Points on a hilly landscape, in no order, each with its height.
From any point a ball rolls to the lowest of the 5 points nearest to it. It stops when none of these is lower. Distance is the straight distance between rows; heights are no part of it.
Gagik: [  4   1  16  45   8  14  -8  -6 -20   6  -5]  h=17.8
gik: [  2  11 -14  -5   7  -3   8  -9 -20 -24   5]  h=45.2
Zel: [  0   9  -7   5   7   3   6  -7 -21 -19   2]  h=64.1
zod: [  3  -7  22  39   2  16 -21  -6 -14  14  -7]  h=32.7
fibu: [ -1   6   5  26  10  11   4  -4 -21  -8  -2]  h=19.4
mani: [ -1 -20  16  -4 -11   1 -10  23  25  30  -8]  h=23.6
Sufut: [ -9  -1 -12 -35 -13  -6   3  10  26   6   2]  h=28.3
tuk: [  3   9 -31 -35 -15 -24   9 -18   2 -29  14]  h=29.2
nam: [-10   2 -12 -31 -11  -4   0  -4  12  -3   3]  h=31.1
naka: [ 11  14 -25 -16   3 -19  15 -14 -18 -36  15]  h=7.4
rer: [ -6  -9  10  11  -3  13 -14  -3  -5   7  -7]  h=10.4
sil: [  3 -22  29  11  -5   4 -24   8  17  32  -9]  h=40.1
Tivi: [ -8   4 -17 -37 -13  -8   3  -4  17  -6   4]  h=42.3
kovod: [  8  16 -11   9  24  -4  20  -6 -24 -27   7]  h=61.4
ruzut: [ -4   6  -4   6   4   8   0  -6 -17 -14  -1]  h=56.5
gugu: [-10  -5  -6 -24  -9   2  -2   1  13   4   0]  h=12.2
Nugaz: [ -2   3 -21 -42 -18 -14  11  28  37  13   1]  h=34.8
Riseb: [ -3 -19  20   9  -6   8 -20   3  10  24  -8]  h=23.5
Tivag: [ -9  -4  -6 -13  -5   5  -7  -4   1  -3  -1]  h=47.4
mal: [  3  12 -20 -14   2  -9   9 -12 -15 -28   7]  h=24.5
Dom: [ -5   5 -22 -44 -18 -15   8   3  30  -1   7]  h=59.0
nitup: [  1   4   9  35  11  13   3  -5 -23  -4  -3]  h=6.3
maf: [  1  10  -1  19  16   6  11  -4 -24 -16   1]  h=48.2
bov: [ -2   5 -24 -40 -17 -17   6 -13  13 -17   8]  h=49.8
nor: [  9 -23  35  14  -5  -1 -27  11  19  38 -13]  h=11.2
niz: [  2 -12  21  30  -2  14 -23  -5  -6  16  -7]  h=24.6
nupe: [  7  11  22  51  35   8  26  -5 -19  -1   0]  h=32.6
radim: [ 13  12 -31 -24  -4 -27  13 -17 -12 -39  19]  h=17.6
teku: [  5  12  12  39  32   4  25  -3 -22  -8   1]  h=54.1
sotir: [ -6   7 -12 -12  -3  -1   1  -9 -10 -16   2]  h=56.3
ragi: [  4  13  -7  14  19   1  17  -4 -24 -20   4]  h=65.1
sizat: [ -9   1 -14 -25  -7  -2  -2  -9   3  -8   3]  h=42.1
Telad: [ -7   0 -14 -36 -15  -8   5  16  33  11   2]  h=28.2
mulot: [ -2 -14  18  20  -4  12 -21  -3  -2  15  -7]  h=8.2
batu: [  8 -15  32  34  -2   9 -33  -2   0  27  -9]  h=12.4
vefa: [ -7 -14  13   5  -6   9 -16   1   6  14  -6]  h=10.3
vifa: [  3   6 -24 -42 -21 -15  13  34  38  14   4]  h=35.4
Dumu: [ -5   5 -19 -40 -16 -12   4  -3  23  -5   6]  h=52.7
kala: [ -2 -20  19   0  -8   4 -16  13  19  28  -9]  h=9.4
Varat: [  8   7  23  56  17  15   0  -5 -19   7  -4]  h=20.8
geso: [ -1   9 -21 -25  -7 -13   5 -13  -7 -24   9]  h=27.6
zubig: [ -8  -9  -2 -26 -11   0  -2  15  26  14  -2]  h=24.3
Safuv: [ -7  -4   6  14  -1  13  -9  -4 -12  -1  -4]  h=21.3
Tokog: [ -4 -18  10 -11  -9   1  -8  20  26  25  -6]  h=22.8
pirap: [  6  14   1  25  29   3  24  -4 -24 -16   4]  h=71.5
Tefis: [ 11  17 -17  -1  19 -13  22  -9 -21 -32  12]  h=39.6
tife: [  5  12   7  32  26   5  23  -4 -24 -12   0]  h=59.1
putuf: [ 14 -19  39  25  -1   0 -37   2  12  39 -12]  h=75.7
foram: [ -1  -3 -13 -34 -16  -8   7  35  33  21  -1]  h=28.4
Putif: [  5   7  18  49  17  13   5  -5 -22   1  -4]  h=17.1
feliz: [ -9 -11   3  -8  -8   7  -9   1   7   7  -5]  h=27.5

Where does a ball stop that starts at each point below?
feliz | mulot
putuf | kala
Nugaz | gugu
vifa | gugu
gik | naka
kovod | naka
Tivi | gugu

Call two points neighbours if one is among the 5 nearest of the other. Go from one point of each pair to the other, from neighbour to neighbour, staying as low as possible. Name the highest point that can't be avoided.
mulot and gugu | zubig
nitup and mulot | Safuv
mulot and naka | sizat
mulot and kala | vefa
